Each row is a point on a landscape with many valleys, with its height.
From any point a ball rolls to the lowest of the 2 points nearest to it. It stops when none of these is lower. Distance is the straight distance between rows; heights are no part of it.
(965) height 377: -8, -22, -2, 17, 15, 17, -3, -28, -21, 20, 6, 1, -18, -23, -3, 15, 33, 18, -9, -4, 28, 18, 7, -14
(1369) height 298: 50, 2, -13, 14, -6, -10, 2, 32, 25, -31, -15, 4, 4, -20, 8, 2, -37, -1, 32, -4, -37, -39, 12, -5
(994) height 132: -9, -26, 30, -38, -27, -11, 4, 40, 57, -31, 22, 25, -17, -44, -15, -29, 23, -68, -4, 3, 9, -2, 0, -17
(1530) height 598: 39, 21, -21, 23, 29, -39, -22, -2, 0, 23, 2, -6, -41, -10, 8, 11, 42, 24, -23, -3, -1, 10, 25, 5
(674) height 674: -14, 17, 18, -24, 12, 2, -38, -37, 5, -15, 17, -22, -5, 39, 0, -6, 13, 14, -36, 9, 13, 49, -43, 4
(95) height 397: 16, 31, 3, -11, 29, 6, -32, -21, -16, -31, -26, 1, 8, 33, -28, 0, -6, 37, 7, 9, -7, 34, -10, 8
(732) height 205: -46, -17, 45, -29, -34, -26, 8, 29, 33, 8, 8, 26, -41, -56, -27, -25, 18, -65, -15, -10, -8, 2, 23, -5
(267) height 286: -24, -58, -1, -2, -6, 49, -8, -21, -5, -5, -3, -15, 44, 1, 35, -21, -7, 35, 37, 24, -21, -2, -7, -33
(350) height 381: -19, -39, -21, 20, -2, 50, 19, 15, -27, -15, 7, -12, 27, -27, 22, 19, -1, 11, 4, 5, 18, -18, 5, -29
(1540) height 236: -1, 2, -21, 36, -19, -4, 5, -4, 24, 40, 36, 13, -27, -16, -2, -1, 35, -25, 18, 1, 32, -8, 32, 3
(952) height 307: -1, -6, 20, -17, -6, 12, -32, 2, -2, -5, 21, -2, 18, -16, -4, -11, -9, 15, 29, 26, -16, 40, -10, -16
(1163) height 505: 32, 28, -30, 24, 26, 2, -3, 13, -16, -24, -40, -6, 21, 59, 9, -15, -24, 30, 22, -1, -22, -9, -10, 28
(334) height 754: 20, 24, -48, 46, 10, 5, -3, 30, -46, 22, -37, -34, -29, 9, 38, 29, 32, 23, -54, 6, 33, 1, 3, 18
(1109) height 543: -23, -5, 41, -56, 3, 2, 4, -3, -20, -7, -11, -1, 15, -41, -31, -7, -23, -13, -23, 1, -19, 25, 7, -12
(1058) height 465: -33, -45, 28, -21, -11, 34, 11, -87, -1, 31, 5, -1, 12, 40, -41, -4, -1, -28, -17, -6, 34, 16, 3, -2
(164) height 120: 14, 4, 23, -24, -18, -8, 1, 47, 19, -47, -5, 28, -1, -45, 1, 20, -28, -16, -6, 3, -30, -6, -8, -17
(347) height 270: -6, -40, -6, 44, -7, 0, -3, 60, -36, -5, -21, -33, 17, 24, 20, -32, -50, 58, 56, -9, -52, -15, -44, 9
(629) height 560: -42, -9, 56, -58, -10, 12, 18, -1, -12, 6, -23, 30, 2, -51, -5, -8, -8, 12, -10, 15, -7, 22, -19, -23
(956) height 544: 8, 19, 8, -32, -14, -25, -2, -19, 23, -28, 7, 34, 20, 9, -11, 15, -6, -23, -21, -12, -21, -18, 14, 5
(1397) height 469: 32, -7, -44, 52, -15, -1, -14, 39, 12, 2, 14, -29, -20, -43, 47, 32, 14, 7, 3, 11, -6, -32, 17, -26
(1266) height 461: -23, -9, -13, 1, 9, 23, -24, -30, -46, -23, -12, -44, 21, 15, -3, 20, -10, 18, -14, -10, -21, 30, 1, -11
(1128) height 433: 29, -12, -5, 2, 50, -4, 26, 25, -23, 4, -32, -8, 24, 21, 19, -31, 4, 60, 34, -7, 3, -29, -46, 18
(947) height 684: -28, -26, 4, 6, -6, 62, 13, -26, 5, -6, 16, 11, 2, 17, 27, -7, 23, 17, 16, 24, 44, 18, -33, -26
(621) height 291: -18, 16, -4, -3, 6, 18, 7, 23, -45, -35, -23, -1, 26, 22, 16, 18, -20, 38, 12, -3, -3, 8, -54, 3
(184) height 337: -45, -38, 45, -4, 9, -35, -5, -29, 17, 41, 5, 3, -51, -2, -67, -9, 5, -45, -33, -30, 13, 14, 14, 15
(489) height 582: 39, 36, -20, 0, 3, -28, -9, -7, 46, -31, -10, 16, -15, 20, -2, 1, -2, -18, -8, -13, -11, -23, 16, 11
(403) height 193: -9, -3, -10, 30, -17, -12, -1, -25, 14, 14, -4, 28, -27, -26, 8, 21, 5, -13, -27, -15, -13, -24, 36, -6
(892) height 406: -3, -20, 10, 11, 4, 31, -22, -61, -15, 7, -14, 22, -16, 12, -17, 17, 35, 32, 10, 14, 17, 33, 4, -16
(1168) height 228: -13, 13, -3, -5, 21, 20, 11, 25, -38, -32, -25, -27, 8, -21, 0, 9, -25, 21, -10, -10, 6, 12, -32, 2
(1458) height 559: 53, 40, -32, 31, 4, -39, -16, 43, -7, 21, -3, -26, -35, -35, 21, 39, 34, 22, -10, 2, 7, -17, 12, 2
(1322) height 577: 33, 6, -15, 48, 6, 8, 14, 56, 11, -3, -3, 28, -15, -3, 38, -7, 6, 40, 39, 23, 17, -25, -40, 2
(540) height 419: 9, -13, -41, 48, 0, 31, 12, 39, -18, -4, -7, -34, 8, -31, 26, 16, 2, 9, 1, 6, 19, -31, 6, -15
(706) height 498: 24, 14, -6, -29, 11, -29, -8, -2, 5, -21, 28, -4, 37, 16, 12, 14, 1, 5, 4, -7, -23, -9, -4, 5
(676) height 245: -50, -28, 52, -26, -29, -1, 3, -2, 14, 10, -10, 21, -24, -48, -39, -19, -16, -56, -37, -3, -15, 17, 25, -14
(55) height 442: -8, 5, -21, 11, 1, 22, 0, -31, -31, -13, -38, 36, 37, 49, 24, 22, 6, 41, 9, -1, -12, -12, -6, 1
(80) height 220: 14, 7, -2, -8, 16, 8, 4, 28, -11, -26, -20, -34, 26, -27, -17, -18, -53, -4, 20, 0, -35, -1, 15, 4
(1061) height 785: 26, -7, -25, 0, 17, 13, 36, 18, -36, 16, -2, -6, 44, -23, -1, 22, 19, 12, 21, -9, 34, -40, 15, 3
(1177) height 241: 2, 7, -11, 9, -1, -4, 21, -3, 11, 1, -22, 23, 1, -37, 8, 3, -2, -2, -10, -11, -7, -36, 22, -2
(429) height 148: 36, 8, -37, 45, -7, 2, 13, 33, 0, -8, -15, -36, -31, -31, 15, 44, 18, -15, -48, -16, 40, -44, 7, -9
(1277) height 772: 10, 21, -10, -17, -3, -8, 34, 35, -35, 23, 3, -22, 33, -41, -8, 19, -12, -2, 22, -7, 5, -25, 22, 3
(1014) height 176: 22, -9, 0, -22, -10, -51, 17, 3, 56, 4, 15, 0, -41, -27, -22, 2, 37, -61, -5, -40, 16, -51, 37, 0
(440) height 72: -1, -1, 7, -36, -32, -30, 33, 16, 45, 9, 7, 24, -16, -30, -21, -12, 24, -70, 19, -20, 10, -51, 43, 3
(777) height 405: -47, -3, -13, -5, -5, 35, -7, -41, -49, -18, -25, -42, 14, 54, 23, 21, 5, 31, -18, -6, 2, 29, -36, -10
(379) height 718: 5, 9, -42, 30, 23, 44, 14, 12, -38, 3, -28, -31, 5, 44, 36, -11, 16, 34, 22, 17, 39, 12, -28, 7
(566) height 668: 1, 9, 6, -22, -50, 15, -12, 19, 31, -29, 44, 6, 37, 9, -5, -3, -36, -56, 14, 19, -8, 8, -1, -1
(973) height 412: -3, -34, -13, 35, 34, 9, 5, -59, -13, 46, -5, -31, -36, 28, -9, -5, 13, -15, -43, -19, 28, 15, 21, 6
(396) height 800: 67, 2, -45, 30, 27, 5, 13, 22, -15, 8, -20, -9, 14, -11, 1, 15, 39, 16, 16, -1, 38, -40, 24, 5
(793) height 285: -1, -5, -1, 13, 1, -22, 6, -9, -7, 48, 26, 2, -25, -22, -44, 11, 34, -24, 1, -18, 35, 0, 39, 9
(1440) height 233: 9, -13, 38, -39, -15, 7, 35, 59, -9, 10, 2, 29, 38, -28, 0, -23, -35, -11, 42, 26, -27, -4, -3, -11
(478) height 382: 4, -14, -36, 39, 13, 16, -25, 7, -16, -8, -6, -15, 14, 39, 53, -7, 8, 46, 28, 19, -25, 14, -17, -9
(319) height 350: 18, -36, 30, -33, 28, 5, -14, 7, -31, -30, -32, -8, 44, 28, -9, -15, -15, 68, 38, 4, -30, 3, -50, -2
(1079) height 159: 12, 5, 9, -20, -39, -10, 39, 53, 36, 4, -12, 41, -3, -45, -11, -14, -6, -45, 45, 5, 5, -46, 30, -3
(303) height 548: 52, 52, -36, 25, 8, -12, 7, 31, 2, -26, -23, 6, -9, 47, 27, 10, -8, 12, 13, -1, 0, -20, -17, 28
(1496) height 739: -4, 47, 9, -14, -8, -50, 13, 22, -1, 19, 34, 1, -42, -21, -28, 30, 22, -24, -17, -24, 27, 2, 4, 17
(53) height 338: -19, -43, -17, 2, -6, 28, 2, -5, -5, -15, 21, -9, 39, -6, 44, 2, 0, 9, 5, 4, -17, -13, -3, -26
(30) height 362: -7, -21, 20, -31, 7, 23, -3, -21, -13, -42, -52, 13, 53, 9, -9, -12, -34, 24, -3, 2, -33, -9, -14, -6
(861) height 533: 41, 36, 3, -2, 27, -36, 2, 34, 16, 12, 12, 8, -8, 14, 20, -25, 4, 38, 39, 12, -11, -6, -33, 20
(1401) height 201: 4, -9, 33, -34, -24, -4, 35, 53, 4, 17, -13, 51, 16, -55, -14, -14, -8, -31, 40, 22, -15, -13, 31, -19
(546) height 716: 2, 47, -22, 17, -21, 7, 2, 20, 5, -12, 24, -18, 2, 6, 7, 6, -33, -26, 17, 5, -4, 5, 4, 14
(1418) height 484: -1, 9, -8, 2, -6, 2, -34, -42, 25, -1, 26, 12, 16, 47, 32, -14, 9, 7, -6, 17, -14, 19, -11, 3
(1232) height 454: -22, -35, 32, -41, -6, 20, 7, -72, -24, 34, 2, 9, 31, 12, -46, 4, 9, -5, 3, 1, 15, 20, 29, -9
(223) height 177: -34, -14, 1, 27, -24, -15, 3, -31, 35, 48, 42, 31, -37, 19, 0, -4, 28, -42, -8, -11, 18, -2, 18, 11
(1386) height 347: -37, 5, 16, -32, -8, 37, -1, -21, -35, -29, -29, -15, 33, 45, 12, 9, -12, 45, 16, 14, -2, 21, -60, -6
(913) height 393: 23, -42, 11, 17, 25, 12, 0, 15, -25, -23, -46, 7, 23, 46, 9, -33, -17, 74, 44, -7, -31, -17, -52, 11
(502) height 651: 23, 37, 12, -29, -13, -27, -13, 33, 0, -35, 34, 2, 0, -15, -41, 33, -8, -30, 4, -7, -1, 23, 6, 3
(59) height 331: 13, -16, 1, 14, 6, -53, 19, -6, 5, 49, 10, 5, -41, -8, -58, 28, 43, -43, -20, -44, 44, -35, 41, 23
(256) height 788: 23, -29, -34, 38, 40, -2, -1, -20, -18, 35, -17, -25, -38, 1, 33, 6, 53, 16, -57, -9, 30, 0, 14, 1
(177) height 471: 34, 25, -28, 7, 48, -28, 25, 13, -10, 21, -35, -12, 15, 19, 27, -27, 6, 45, 17, -6, -4, -40, -4, 26
(809) height 431: 0, -36, 30, -34, -5, 37, -15, -58, -3, 3, -2, 25, 21, 3, -40, 0, 34, 16, 28, 22, 27, 32, 3, -21
(1264) height 22: 13, 14, -26, 46, 7, 26, 17, 29, -18, -12, -26, -12, -36, -32, -15, 30, 17, -11, -45, -11, 63, -11, -6, 1
(605) height 269: 25, -19, -14, 6, 8, -30, 2, -9, 52, -2, 23, -14, -38, -24, 0, -5, 30, -44, -25, -27, 9, -24, 24, -7
(831) height 653: 7, 7, -19, 17, 15, -23, -20, -24, 16, 25, 27, -34, -18, -12, 0, -16, 0, -13, -7, -3, -23, 10, 41, 4
(288) height 722: -20, 43, 29, -20, 3, -51, -10, -10, -1, 23, 26, 20, -36, 7, -55, 9, 26, -6, -10, -11, 15, 32, 15, 22
(1019) height 300: -15, -47, 16, 24, 16, -20, -9, -45, 33, 23, 11, 1, -48, 2, -24, -6, 10, -36, -54, -31, 5, 5, 11, 1
(555) height 672: -35, -41, 25, -17, -21, 58, 22, -9, 6, -16, 22, 28, 12, -15, -3, -8, 11, -18, 0, 19, 40, 11, -15, -31
(261) height 330: -5, -29, -24, 34, 11, -3, -26, 33, -28, -10, -17, -33, 20, 35, 43, -20, -12, 62, 45, 4, -46, 7, -42, -6
(157) height 108: -4, 24, -9, 24, 10, 27, 19, 11, -44, 10, -15, -1, -29, -18, -29, 31, 19, 2, -19, -6, 70, 18, -10, 9
(1349) height 470: -27, 6, 5, -15, -7, 25, 19, -32, -20, 5, -12, 33, 29, 14, 3, 10, 0, 19, 14, 3, 7, 0, 1, -2
(570) height 690: 18, 30, -27, -8, 16, -47, 5, -8, 13, 6, 22, -55, -2, 0, 18, 3, -13, -12, -20, -23, -31, -25, 36, 7
(397) height 443: -28, -51, 12, 8, 15, 40, 13, -87, -11, 32, -15, -32, -16, 20, -23, -6, 1, -10, -24, -12, 23, 18, 7, -9
(180) height 30: -10, -16, 26, -27, -27, -8, -13, 18, 41, -33, 12, 22, -10, -48, 1, -4, -13, -37, -28, 1, -28, 4, -1, -21
(209) height 408: -20, -25, -6, 2, -3, 20, -15, -22, -22, -37, -44, 20, 46, 33, 21, 11, -17, 49, 9, 0, -44, -13, -20, -12
(1224) height 592: 2, -25, -5, 39, -2, 30, 32, 65, 5, -10, 10, 22, 2, -4, 48, -12, -11, 44, 40, 26, 13, -42, -46, -14
(1283) height 358: 8, 25, 11, -15, 33, -9, -16, -28, 2, -7, -34, 10, -7, -6, -34, -15, 4, 34, 0, 5, -6, 20, 9, 4
(818) height 617: -5, 5, -40, 28, 13, 20, -3, -8, -18, -1, 7, -27, -14, 42, 52, 9, 16, 0, -36, -3, 11, 20, -14, 2
(69) height 333: -3, 15, 11, -23, 7, -44, 8, -9, -7, 43, 47, -25, -8, -12, -52, 3, 4, -32, 0, -17, 10, 11, 53, 14
(1025) height 364: 20, -30, -7, 14, -6, 28, -36, -3, 9, -45, -3, 9, 41, 6, 3, -2, -24, 10, 24, 17, -37, 0, 6, -15
(1111) height 608: -10, -14, 4, 15, -27, 21, 19, 53, 18, -19, 27, 33, 8, -22, 46, 3, -24, 13, 33, 29, -11, -25, -28, -23
(981) height 253: 38, -1, -27, 23, 8, -20, 13, 2, -15, 9, 13, -14, -18, -15, -5, 51, 33, -19, -37, -31, 31, -30, 24, 0
(1487) height 219: 42, 20, 1, -11, -6, -27, 9, 52, 18, -41, -18, -8, -14, -42, 2, 23, -35, -13, 7, -14, -26, -37, 0, -6
(1246) height 589: 1, 20, -33, 45, 8, 0, -6, 5, 4, 9, 5, -20, -54, 11, 56, 2, 15, -4, -50, 3, 9, 15, -9, 6
(1519) height 211: -7, -26, 6, 19, -8, -3, 0, 61, -21, -4, -9, -30, 17, -18, 33, -27, -56, 39, 44, 4, -64, -17, -25, -1
(584) height 738: 10, 16, -58, 49, 9, 25, 7, 48, -58, 9, -53, -38, -5, 30, 42, 16, 23, 36, -17, 15, 33, -4, -16, 14
(740) height 539: -25, -1, -5, 37, -4, 16, -31, -53, 13, 23, 9, -16, -41, 22, -12, -17, -8, -16, -22, 4, -2, 45, 20, 3
(1497) height 694: -11, 13, 40, -35, -3, -11, -48, -34, 30, -21, 4, 21, -8, 14, -33, -15, 11, 8, -22, 17, 12, 42, -32, 0
(1557) height 294: 15, -40, 24, -30, 9, 16, -43, -15, -6, -28, -5, -7, 49, 32, 7, -11, 2, 55, 32, 30, -18, 20, -52, -14
(613) height 558: 33, 22, -8, 23, 23, -9, -3, 27, 6, 25, -4, 26, -18, -17, 12, -16, 33, 46, 45, 23, 17, 6, -17, 6
(296) height 756: 3, 42, -11, 0, -9, -21, 23, 28, -25, 27, 19, -23, -10, -36, -17, 31, 0, -18, -10, -14, 29, -10, 15, 14
(518) height 514: -13, 30, -13, 27, -14, 11, -31, -46, 14, -3, -1, 15, -8, 45, 3, -8, -14, -7, -15, 10, -15, 25, 15, 12
(152) height 319: 13, -9, -18, 9, 9, -35, 17, -23, -28, 38, 37, -27, -2, 4, -6, 46, 10, -21, -39, -42, 8, -22, 35, 6
(188) height 356: 2, 23, 7, -31, -10, -25, 3, -6, 21, 8, 31, -13, 10, -3, -46, -22, -13, -48, 9, -6, -8, 3, 47, 16
(1553) height 515: 44, 32, -45, 53, -22, -13, -10, 64, 4, 23, 5, -42, -32, -25, 57, 40, 23, 10, -10, 17, 13, -33, -2, -11
(1311) height 316: 8, -26, 14, -27, -6, 10, 12, 14, 4, -46, -25, 25, 57, 7, 14, -7, -39, 3, 0, -1, -36, -35, -14, -7
(643) height 335: -18, 2, 19, 11, -13, -21, -30, -14, 33, -17, 10, -1, -43, -5, -67, -11, -17, -62, -35, -21, -3, 19, 29, 14
(827) height 626: -26, -3, -7, 3, -44, 17, 24, 19, 24, 4, 35, 26, 22, -16, 46, 4, -22, -20, 21, 19, -18, -31, 8, -17
(173) height 503: 27, 30, -12, -12, 40, -25, 18, -7, 22, 17, -9, 10, 13, 24, 13, -39, 13, 28, 26, 1, 3, -18, -5, 22
(1507) height 774: 18, -16, -34, 45, 17, -7, -5, -4, -35, 19, -10, -1, -44, 14, 40, 48, 47, 14, -72, -13, 26, 4, 5, 2
(346) height 644: -4, 21, 7, -37, -15, 16, 0, 5, 7, -17, 43, -12, 55, 33, -1, -16, -30, -24, 20, 15, 3, 15, -28, 13
(577) height 374: -17, 9, 14, -30, 5, -18, 18, -7, 18, 39, 26, 17, 15, -24, 25, -30, 14, 12, 26, 8, -6, -5, -3, 3
(866) height 230: -8, -49, 9, -22, 2, 38, -25, -50, -3, -8, -3, -16, 40, 23, 22, -10, 19, 45, 30, 28, -9, 17, -27, -31
(310) height 624: 1, 49, 3, -1, -8, -7, -16, 5, 12, -31, 1, 22, -21, 6, -42, 4, -4, -21, -8, -6, 15, 27, -1, 18
(977) height 573: -54, 5, 56, -45, -13, 11, 4, -35, 5, 16, -24, 9, -29, -25, -36, -18, -2, 5, -10, 12, 10, 38, -15, -5
(590) height 232: -43, -18, 23, -2, -30, -39, 6, -10, 35, 45, 43, 24, -37, 8, -35, -12, 35, -65, 8, -23, 16, -11, 26, 25
(1054) height 299: 19, 22, 1, -34, -1, -7, 19, 17, 9, -16, 0, -23, 28, -15, -32, -19, -41, -44, 12, -2, -18, -10, 34, 12
(795) height 273: 7, -29, 40, -35, -23, 14, 24, 55, -13, -33, -13, 26, 52, 2, 14, -8, -54, -3, 15, 14, -46, -24, -32, -10
(230) height 597: 57, 69, -33, 10, 2, -40, 15, 23, 37, -17, -28, 1, -43, 24, 19, 10, 0, -16, -10, -10, 10, -43, 4, 20
(278) height 322: -11, 11, 19, -15, 27, -2, -11, -23, -4, -3, -52, 5, 1, -25, -6, -25, -22, 51, 7, 6, -39, 5, 4, -3
(641) height 252: -6, -25, 2, 23, -10, -39, -13, -41, 28, 27, 23, 8, -31, -1, -15, 18, -6, -40, -44, -28, -25, -13, 43, -1
(1483) height 287: -21, -2, 10, 6, 18, 10, 15, -7, 3, 1, -50, 15, -10, -53, 17, -23, -14, 36, -3, 1, -16, -19, -1, -7
(931) height 134: -2, -2, -1, -1, 13, 7, 7, 41, -28, -8, -12, -38, 27, -19, 14, -15, -39, 27, 32, 0, -29, 0, -20, 4
(1387) height 365: -43, -37, 22, 34, 9, -42, 15, -19, 3, 82, 9, 2, -60, -8, -36, 14, 7, -33, -30, -33, 27, -1, 10, 16
(1036) height 708: -22, 12, 31, -15, 0, -26, -33, -53, 16, 12, 8, 28, -28, 23, -42, 0, 24, 5, -30, -2, 6, 38, 1, 7
(1282) height 625: 19, 17, -23, 24, 32, -14, -26, -4, 3, 18, 2, -27, -25, -9, 25, -14, 19, 28, 2, 13, -15, 23, 9, -1
(808) height 646: -17, 21, -17, 4, 10, 7, -29, -17, -13, -15, 15, -29, -18, 50, 42, 6, 12, 12, -41, 4, -1, 50, -38, 6
(335) height 290: -21, -1, 20, -26, 2, -35, -5, -33, 45, 34, 38, 18, -13, 23, -36, -39, 48, -36, 6, -10, 22, 3, 21, 23
(869) height 691: 14, 34, 6, -13, -38, -5, -12, 42, 26, -39, 31, -7, 16, 4, 7, 9, -55, -33, 20, 9, -31, 5, -15, 4
(1353) height 455: 12, 26, -3, -16, 35, -10, -19, -3, -36, -33, -36, -19, 42, 63, -16, -4, -28, 49, 18, -2, -29, 9, -21, 21
(1088) height 604: -18, 28, 6, 3, -3, 31, 0, -18, 0, -21, -7, 20, -20, 24, -22, 0, 6, -8, -9, 1, 42, 36, -28, 6
(1358) height 658: -34, -9, 14, -14, -18, 24, 39, 5, 8, -10, 6, 26, -2, -28, -4, 0, -6, -39, -21, -10, 29, -14, -1, -7
(512) height 510: -7, -10, 9, -37, 27, -12, -10, -14, -34, -9, 1, -29, 27, -21, -7, 9, -4, 21, -16, -13, -25, 14, 8, -9
(1363) height 346: -10, -9, 8, 0, -6, 6, -17, -7, -3, 4, 30, 11, -3, -28, -3, 15, 15, 2, 0, 3, 1, 27, 4, -14
(640) height 456: -37, 7, 36, -58, -36, 12, 14, -3, -10, 11, 7, 27, 61, 8, 18, -8, -34, -6, 13, 29, -29, 5, -15, -2
(1372) height 310: 46, -10, -15, 15, 7, 8, -18, 5, 20, -33, -8, 9, 21, -15, -21, -4, -13, -4, 31, 3, -24, -14, 34, -5
(1362) height 438: 23, -1, -28, 9, 13, -1, -37, -11, -4, -14, 24, -15, 32, 42, 27, -1, 9, 17, 17, 9, -24, 17, -5, 1
(1180) height 643: -14, 23, 12, -8, -19, 2, 19, 19, 18, -23, -5, 35, -22, -23, -40, 1, 5, -44, -2, -15, 32, -3, 4, 11
(11) height 648: 53, 48, -40, 0, 3, -54, 9, -5, 31, 5, -3, -37, -35, 23, 18, 21, 4, -28, -22, -26, -1, -48, 38, 8
(176) height 587: -58, 26, 36, -9, -18, 5, 5, -19, 2, 15, 1, 30, -46, -2, -30, -5, 11, -14, -16, -7, 35, 35, -23, 11
(1082) height 432: -27, -34, 29, -35, -43, 44, -2, -12, 2, -12, -3, 34, 63, 3, 8, -11, -27, -9, 14, 40, -20, 1, 4, -24
(207) height 373: 3, -19, -17, 43, 23, -26, 14, -26, -12, 54, 17, -37, -39, 27, -19, 24, -4, -44, -53, -35, 27, -6, 24, 21
(556) height 561: -10, -1, -19, 57, 3, 20, -26, -21, 8, 1, 0, -12, -61, 16, 14, -1, -2, -18, -49, 2, 8, 41, 4, 2
(195) height 288: -38, -1, 22, 3, -22, 8, -18, -9, 10, -10, 13, -10, -27, -33, -33, -1, -36, -41, -36, -9, -13, 34, 10, -5
(1133) height 334: -16, 11, 17, -30, 10, -33, -7, -40, 27, 48, 38, 13, -6, 9, -6, -27, 38, 5, 11, 2, 5, 14, 16, 8
(710) height 407: 5, -56, 26, -14, -26, 42, -22, 9, 6, -31, -7, 28, 60, -6, 6, -14, -36, 10, 29, 42, -36, -1, 1, -30
(388) height 478: -19, 13, 29, -50, -6, -8, 14, -19, -13, 9, -18, 42, 54, 17, 8, -7, -18, 30, 23, 11, -27, -13, -11, 6
(1200) height 700: 1, 9, -25, 20, 8, 39, 10, 4, -2, 4, 24, 1, 9, 36, 36, -10, 22, 11, 28, 18, 39, 19, -28, -1
(1081) height 621: -16, 29, 0, -10, -11, 35, -1, -18, 3, -18, 19, -2, 22, 39, -13, -11, -17, -25, 1, 9, 29, 30, -27, 15
(1127) height 267: 7, 3, 34, -43, -2, -7, -1, 35, 2, 3, 15, 7, 24, -29, -12, -20, -22, 1, 37, 23, -23, 23, -8, -3

Where does a ball stop that starts at each point below?
(1507) | (1088)
(977) | (931)
(1061) | (931)
(831) | (866)
(388) | (180)
(256) | (1264)
(570) | (931)
(556) | (931)
(892) | (440)
